Each row is a point on a tangle of strands that fork and nearly touch. The rows are in no order.
Points whose rows are less than 77.7 apart are linked; no others are. Some points are linked to none.
<676>: -21.3  35.9 -60.8 -26.3 -11.0  19.0  -4.2  -3.1  21.8  43.8  36.8 -58.8   0.7  15.4  12.9  -8.2   9.8   2.0 -36.9  14.2 -20.9  37.4
<208>:   4.9  -5.1   3.3  43.6  12.0  28.5  -8.4 -17.9 -21.3 -19.1  -8.9   2.5  36.4   2.6 -16.0  24.7 -19.6 -12.2  60.6  30.8  17.3 -21.4
<252>:   9.1 -43.2 -13.8  49.1   2.4  37.2 -21.9  11.3 -12.4  11.7 -29.3  44.1  45.9 -19.6 -24.5  19.8 -17.3 -12.1   7.3  -1.7  18.0 -63.7
<264>: -22.4  23.2 -17.1 -19.3   8.8   5.5   0.3  -6.1   0.5  24.4  13.7 -13.5 -16.1  22.9  -6.2  17.1  -5.1  10.1 -43.0 -12.6  -4.4  29.5
<147>: -30.5  23.6   3.3  -7.5 -22.0  15.5  -9.0 -27.2  25.0   7.6  45.5   3.3 -18.0  14.5 -42.9   6.2   6.8  29.2 -32.4   6.9 -17.2  18.6
<227>: -23.1  -3.7   7.8  21.2 -17.5  -8.1  -7.5  -9.8 -26.2 -67.5 -11.2  -4.6  14.9  -3.2  14.4 -11.0   9.5   4.4  52.1  39.3  12.5 -14.1
<137>: -11.9 -19.1  22.0  31.2  -8.0  46.1 -13.0 -33.3 -10.2 -16.1  14.4 -14.8  37.5   7.1 -25.6  27.7   1.6 -20.2  49.7   9.2  10.2  -5.7
<700>:   7.6 -10.0  26.8  24.2  -2.7   5.7 -19.4   3.6 -10.1 -15.0  -4.1  -8.9   9.8   5.7  -0.9   3.5  -4.2 -21.1  19.5  -6.8  24.8 -14.8
<637>:   7.4 -44.0  12.6  39.7   1.3  38.6 -19.4  20.3   2.4  25.8 -13.1  19.2  58.0 -20.5 -25.3   6.7 -17.4 -15.1 -26.1 -20.4  17.5 -43.0
<26>:  -5.4  -5.3  -2.8  34.1  -8.8  13.5  -6.6 -19.3 -24.6 -55.2 -12.6  -5.0  41.1  -2.0  12.5   1.7  -5.4 -19.4  64.1  33.4  11.0 -13.4
<518>:  13.8 -18.7  17.7  10.3  15.7 -20.7  13.1  19.6   8.2 -22.3 -19.8  27.3 -11.1 -19.5  -5.3   7.7  15.2 -22.2  50.3 -10.8   7.4 -25.2
<105>:  18.0  16.3 -14.4 -17.3 -10.7 -19.6  22.5 -15.8  31.6 -26.8  38.5  14.8 -41.5   4.6  -2.8 -58.0   2.0  11.2   7.1  13.3 -22.0   4.8
<623>: -17.1  10.9   9.5 -26.6   6.4  34.9 -28.1  13.4  43.3  48.4   1.0 -32.2   9.6   5.5   2.0  31.9   8.9   1.7 -38.6  -7.5  -6.6  28.6
<525>:  33.8 -29.6   7.1  -2.4  24.8 -23.7  -5.8  33.7 -11.5  -1.1 -29.0  27.7  -3.2 -23.9  11.7   5.5 -23.4  17.5  12.2  12.3  26.7 -31.5
<733>:  11.6  24.0 -31.7  -5.8   1.1   1.5  40.1  -0.5  -6.7  14.3   2.3  -5.8 -35.7   0.8   3.8 -21.9 -20.3 -11.4 -16.0   3.8 -24.4  38.4
<45>: -22.7  -7.4  12.3   8.7   1.3  16.5 -49.0  26.1  16.3  11.7  -1.2 -38.1  30.5   0.3   8.6  40.3   2.4   2.8 -15.2  10.3  33.6 -11.9
<244>:  20.4  15.6  -9.2 -27.9  13.8 -37.1  23.3   2.4  32.7 -32.8  13.3  16.0 -34.0 -12.8   9.1 -47.3   3.4  -7.4  24.4  -5.1  -6.3   5.6
<424>:  26.7  14.4 -29.2  -6.3   3.6 -35.2   9.4  21.7  -7.4  40.8 -26.9  16.5 -15.5  -5.2  23.5  -7.0  -5.5 -10.2 -36.9 -33.0  -5.2  -5.2
<745>: -12.4 -23.9  28.4  24.5  14.8  56.6 -28.4   5.0  18.2  32.5 -16.3 -25.5  49.2   3.8 -28.2  35.5  -7.7 -19.3  -7.7 -12.4   9.6 -15.8
<318>:  -8.1  -4.0  26.3 -22.0 -19.8 -28.5   1.5 -29.4 -11.6 -65.3  -7.8  22.5 -18.9 -14.0   3.1 -35.5  21.5  39.7  44.6  25.0 -14.0 -18.5
<401>: -22.4  13.9  14.0 -24.1 -19.0  35.3 -25.9  -5.4  34.4  26.8  21.4 -42.5  -5.4   6.2  15.6  17.0  19.0   1.4 -26.7   0.5 -11.2  36.2
<219>:  14.5  10.9 -54.4 -22.3  13.0 -52.4  37.1  24.8 -11.7  29.2 -10.2   8.9 -30.6   2.3  30.2 -14.7   8.0  -9.8  -9.5 -18.7 -11.3   4.2
<510>:   8.8 -55.9 -41.0  57.3  -7.7  36.9  -4.1   7.0 -21.3   1.0 -31.5  39.9  58.7 -13.4   0.4  14.7 -20.9 -30.0  41.0  18.6  12.2 -64.5
<375>:  24.2 -54.7  18.4  21.1  34.8  40.2  22.3   2.1   0.3  13.1 -22.5  26.3  14.6  -7.4 -29.6  13.4 -17.8 -22.6  30.7 -18.9   9.3 -31.8
<600>:  -9.3  38.7 -66.3   0.1   3.2  16.7   7.1   4.6   6.8  47.9   5.7 -51.8   7.1   0.7  -3.6 -13.6 -20.2 -22.0 -42.3   6.2 -14.9  30.6
<267>:  -2.8   4.4  27.3  12.7  -9.5  28.8  14.2 -35.3  22.9 -26.1  33.4  26.0   7.2   2.1 -33.4   7.5  15.5  -5.3  15.0 -11.9  -6.0  13.1
<469>:  30.2 -55.8  15.9   0.1  28.3  24.9  14.4  12.7   7.5   6.1 -21.8  30.0 -23.6 -24.6  -8.1   6.1 -24.9 -20.1  29.7 -17.4   3.1 -24.4
<378>:  11.3  33.5  22.6 -13.6  -5.3 -18.2 -16.5  -9.3  10.6   2.1  14.0 -25.2   2.3  11.8  22.8  -9.0  17.5   1.6 -24.1  -9.2  -3.9  20.1
<560>:  22.3 -31.6   0.7   5.3  16.7  14.9   8.9  18.4  -0.3  24.3 -31.2  34.9 -24.6 -16.3  -7.8   4.5 -26.2 -23.3  -9.3 -38.3  -1.7 -17.7
<457>:  12.6  14.7  -0.2 -13.3  -2.0  -2.1  28.3 -15.2  -2.1  -0.6   9.5  17.5 -37.8 -13.2  -8.0 -14.0 -15.7  -0.8   3.9  -5.3 -21.3  38.6
<242>: -14.3  -4.0   4.1  -2.2  13.9 -17.4  -9.5  22.3 -34.8  17.4  -0.1  -9.6  -6.1  19.9 -10.7  24.5 -14.0  18.4 -21.2   4.6  19.9  -1.4
<427>: -10.4   7.0  28.5   8.5 -41.2  -7.6  -2.5 -33.5  25.8 -42.5  28.3  13.8  -3.4  11.0  -9.2 -27.2  37.6  34.6  -7.6  13.3 -17.0 -12.6
<316>:  26.9 -19.3  -7.9 -29.6  28.2 -33.6  16.2  28.8   3.7   3.7 -14.0  22.4 -26.0 -30.4  17.0   5.6 -24.4  15.4   4.9  -1.8   9.2  -1.5
<329>:  -7.0 -26.9  16.6  19.0   8.0  42.6 -22.9  25.4  26.6  43.8 -20.7  -6.6  43.0  -6.8 -20.5  18.0 -11.5 -13.9 -51.0 -23.6   0.6 -13.1
<192>:  23.8 -18.5 -33.3 -21.8  26.1 -16.7  37.9  28.5  27.1  -0.3 -14.6  33.4 -37.1 -39.3  18.1   4.1 -24.8 -11.1   6.1 -23.2  -2.3  10.0
<212>:   2.8   8.1  30.0 -18.2   2.3 -33.0  -4.3 -10.0  -7.6 -52.5 -20.1   7.3 -11.9 -11.8  10.0 -34.5  19.6   3.0  49.5   2.3  -1.0 -24.3
<127>: -14.9  13.7 -29.8  -7.2  16.0  11.9   7.0   7.9  -3.0  45.8 -14.4  -6.4 -11.3   8.4 -15.2  13.7 -28.5  -9.8 -53.7 -26.0 -10.6  21.6
<466>:  -7.3  -0.1  24.1  -1.9 -16.8  -1.2   5.8 -19.7 -14.8 -26.1  18.8  17.3 -36.5   3.0  -6.7  -2.6  -0.6  17.1   1.7   5.4  -2.0  23.5
<58>: -19.6  -3.1  -3.6  -9.2  13.7  30.5 -28.1  32.5  33.1  56.5 -15.5 -30.3  21.5   4.1 -12.2  30.2  -1.8  -4.9 -60.0 -20.6  -6.0   2.4
<498>:  -1.4  -9.7  10.6  11.8  27.6   1.6  14.9  13.6  -0.7 -38.3  10.9  15.1 -12.5   7.6 -12.8   5.5 -10.2  15.1  33.5  30.6  21.9  -9.1
<196>:   7.0  22.2  32.2 -22.2  11.8 -39.7  -2.7  -7.1  -3.8 -39.3 -22.6  -4.9   0.6   0.0  22.9 -45.7  20.2  -8.4  15.4 -14.3   6.6  -9.4
<188>: -22.4  17.1  19.6   8.0  -6.5  31.9   3.1 -29.6  27.3  -1.1  33.6   8.7  -2.2   8.8 -49.0  13.2   4.2   0.0  -7.3 -10.8 -18.7  21.8
<704>: -20.3   5.8  25.9 -29.0 -43.4  10.6 -25.1 -23.6  30.4 -15.6  28.4 -27.0   0.4  11.5  32.8  -1.7  41.8  39.1 -31.9  16.9  -8.2  20.8
<612>:  24.4  25.5   3.0  -4.1   4.0 -34.2   7.0  12.0   1.0  15.3 -12.7  -8.0  -6.8   8.1  25.3  -8.4   9.1 -15.1 -29.3 -24.3  -2.9   9.8
<650>:   8.5  31.2  43.7  -9.3  -1.5 -26.0 -14.1 -13.7  -4.4 -18.7 -10.0 -20.0   2.3  16.6  21.3 -23.1  30.3   9.2  -6.3   5.8  -1.7   5.3
<748>:  18.3  36.0 -46.6 -34.5 -19.1 -49.5  28.1 -22.6 -21.2  10.0  19.1   3.7 -25.8  -4.3  18.1 -37.4  11.4  18.9  -2.8  -1.4 -26.7  32.7
<66>:  -1.9   9.2  22.8   8.6   2.0  11.3 -29.1   4.8  13.3   3.9   6.4 -23.9  11.3   9.8   2.8  15.0   2.8 -11.7 -14.0 -13.1  20.2   2.1
<19>:  -2.3  31.8 -12.0 -13.9 -41.0 -27.5 -15.3 -18.3  25.5   1.8  54.6 -23.9  -7.1  18.9   0.0 -41.8  21.9  11.2 -26.3   5.4 -22.6  21.1
<382>:  -2.9 -29.0   0.1  43.4   1.3  15.0 -12.8  25.3 -16.5 -15.8 -30.4  -9.0  27.1  11.1  16.1  13.3 -12.5 -19.9  18.8  20.3  25.1 -40.0
<523>:  -1.2   3.6   3.3 -29.5 -19.1 -27.4  15.6 -24.8 -22.3 -21.6  22.3  26.8 -34.8   7.3   5.9 -20.3  11.7  46.6  -7.3   7.9 -11.5  14.8
<77>:  22.2  11.4 -38.9 -18.3  22.9 -20.3  35.1  11.5  35.6 -15.5   8.7  23.3 -30.4 -26.7   4.6 -20.6 -10.0 -21.2  21.8 -15.3  -6.4  14.1
<546>: -23.5  34.5 -22.9 -17.3 -30.6  -5.6 -11.8 -15.9  24.0  22.0  56.0 -18.3 -13.4  18.0 -19.4 -11.2  21.0  17.0 -33.7   5.1 -25.8  23.8
<139>: -11.4  10.1 -17.4 -27.1   6.7 -23.8   9.7   3.0 -30.0  21.4  19.6  -0.9 -14.7  32.0  13.0   9.0   5.4  22.4 -29.0 -14.3  10.0  23.2
<140>:  -4.0 -12.6   1.2  10.4  13.9  19.0   5.4  15.2  -3.9  27.4 -25.9  17.6 -17.3  -2.3 -22.9  16.1 -25.3 -19.8 -32.7 -35.3  -5.6   2.3
<394>:  14.4   3.7  10.8 -31.3   9.4 -69.2   1.5  14.9 -34.3  -7.5 -16.9   2.5  -6.4  -8.5  19.6 -12.2   6.8  22.9  11.8  -1.4   7.4   0.4
<447>:  -6.5 -17.9  36.5  25.1   7.7  44.9  17.5 -25.4  -3.3  -9.8  12.9   5.5  18.4   7.6 -38.3  23.0   7.3 -18.1  31.2  -4.3  -0.1   8.1
<678>: -11.5 -26.8  16.6  39.4   0.7  62.3 -19.6 -12.5   2.2  12.3  -6.5 -24.8  60.2   5.0 -18.4  48.7   5.9 -28.6  31.1   1.3  11.7 -21.9
<15>: -24.5   7.0  37.6   4.1 -34.9  11.0 -24.9 -12.0   6.0 -24.5  13.9 -30.8  23.3  -1.0  12.9  14.0  28.9  21.6  -9.2  30.8   1.0  19.1
<12>:  -3.3  39.5 -71.5  -5.7  -1.5  11.4  33.2 -10.2 -26.8  37.0   9.0 -30.9 -28.3   8.6   7.5 -20.5 -14.4  -7.0 -20.5  10.3 -24.0  30.2
<619>:   2.2 -37.3 -25.1  48.0  -2.8  15.9   5.2  14.5 -18.7 -25.0 -44.5  20.1  32.9  -9.4  23.0  14.2 -10.6 -31.8  53.7  25.0  12.7 -46.6
<391>:  20.2 -17.0  11.8   0.8  13.8 -43.1  -9.4  27.0 -34.2 -14.9 -30.5   1.6   4.1 -11.5  23.2  -3.2 -12.1  20.0  20.5  20.8  21.5 -28.7
<538>: -13.5 -15.2   4.8  15.0  10.2  -3.9 -13.0  28.3 -34.1  20.3 -32.3  17.4   6.9   3.1 -11.0  37.7 -20.8  11.9 -14.3   5.8  23.3 -31.3
<722>: -22.1  10.2  29.1  23.0 -23.8 -15.5 -15.1  -7.1 -22.2 -37.4   2.8 -21.0  12.2   4.2   7.4   5.6  23.4   8.7  26.7  38.4   8.4  -4.1
<269>:  -4.7  21.5 -28.0 -38.2 -15.1 -27.0  21.2 -27.6 -25.2   7.0  34.7   8.3 -24.9  21.1  14.9 -13.8   7.6  38.7 -21.1  -3.8 -13.6  35.8
<40>:  12.3  20.4 -11.3 -43.1  -0.7 -69.0  20.5  -0.8 -24.6  -3.0  -0.4   0.5 -14.4  -4.6  27.3 -38.2  15.0  12.5   5.1 -10.4 -14.3  18.0

Follow the links from the first point to the second, and from the first to the third. Name the last point that the two ways share.
<264>; <676>; <391>: <269>
<188>; <722>; <401>: <137>
<391>; <242>; <12>: <269>
<219>; <212>; <15>: <378>
<447>; <623>; <219>: <329>
<45>; <401>; <704>: <329>

A fork is a point with three links. Follow the links from the first point to the second and name the forks in between, in order.
<318>; <619>: <378> <66>
<127>; <77>: <139> <269>
<612>; <401>: <378> <66> <329>
<424>; <147>: <378> <66> <329> <137>

A fork is a point with three links, a tip a point with one. Leave the first point through the second and follow the links. Name the first fork or tip that comes.
<139>; <264>: <375>
<523>; <466>: <676>
<748>; <40>: <105>
<66>; <700>: <329>
<244>; <77>: <269>
<137>; <208>: <704>
<704>; <15>: <137>
<375>; <469>: <139>
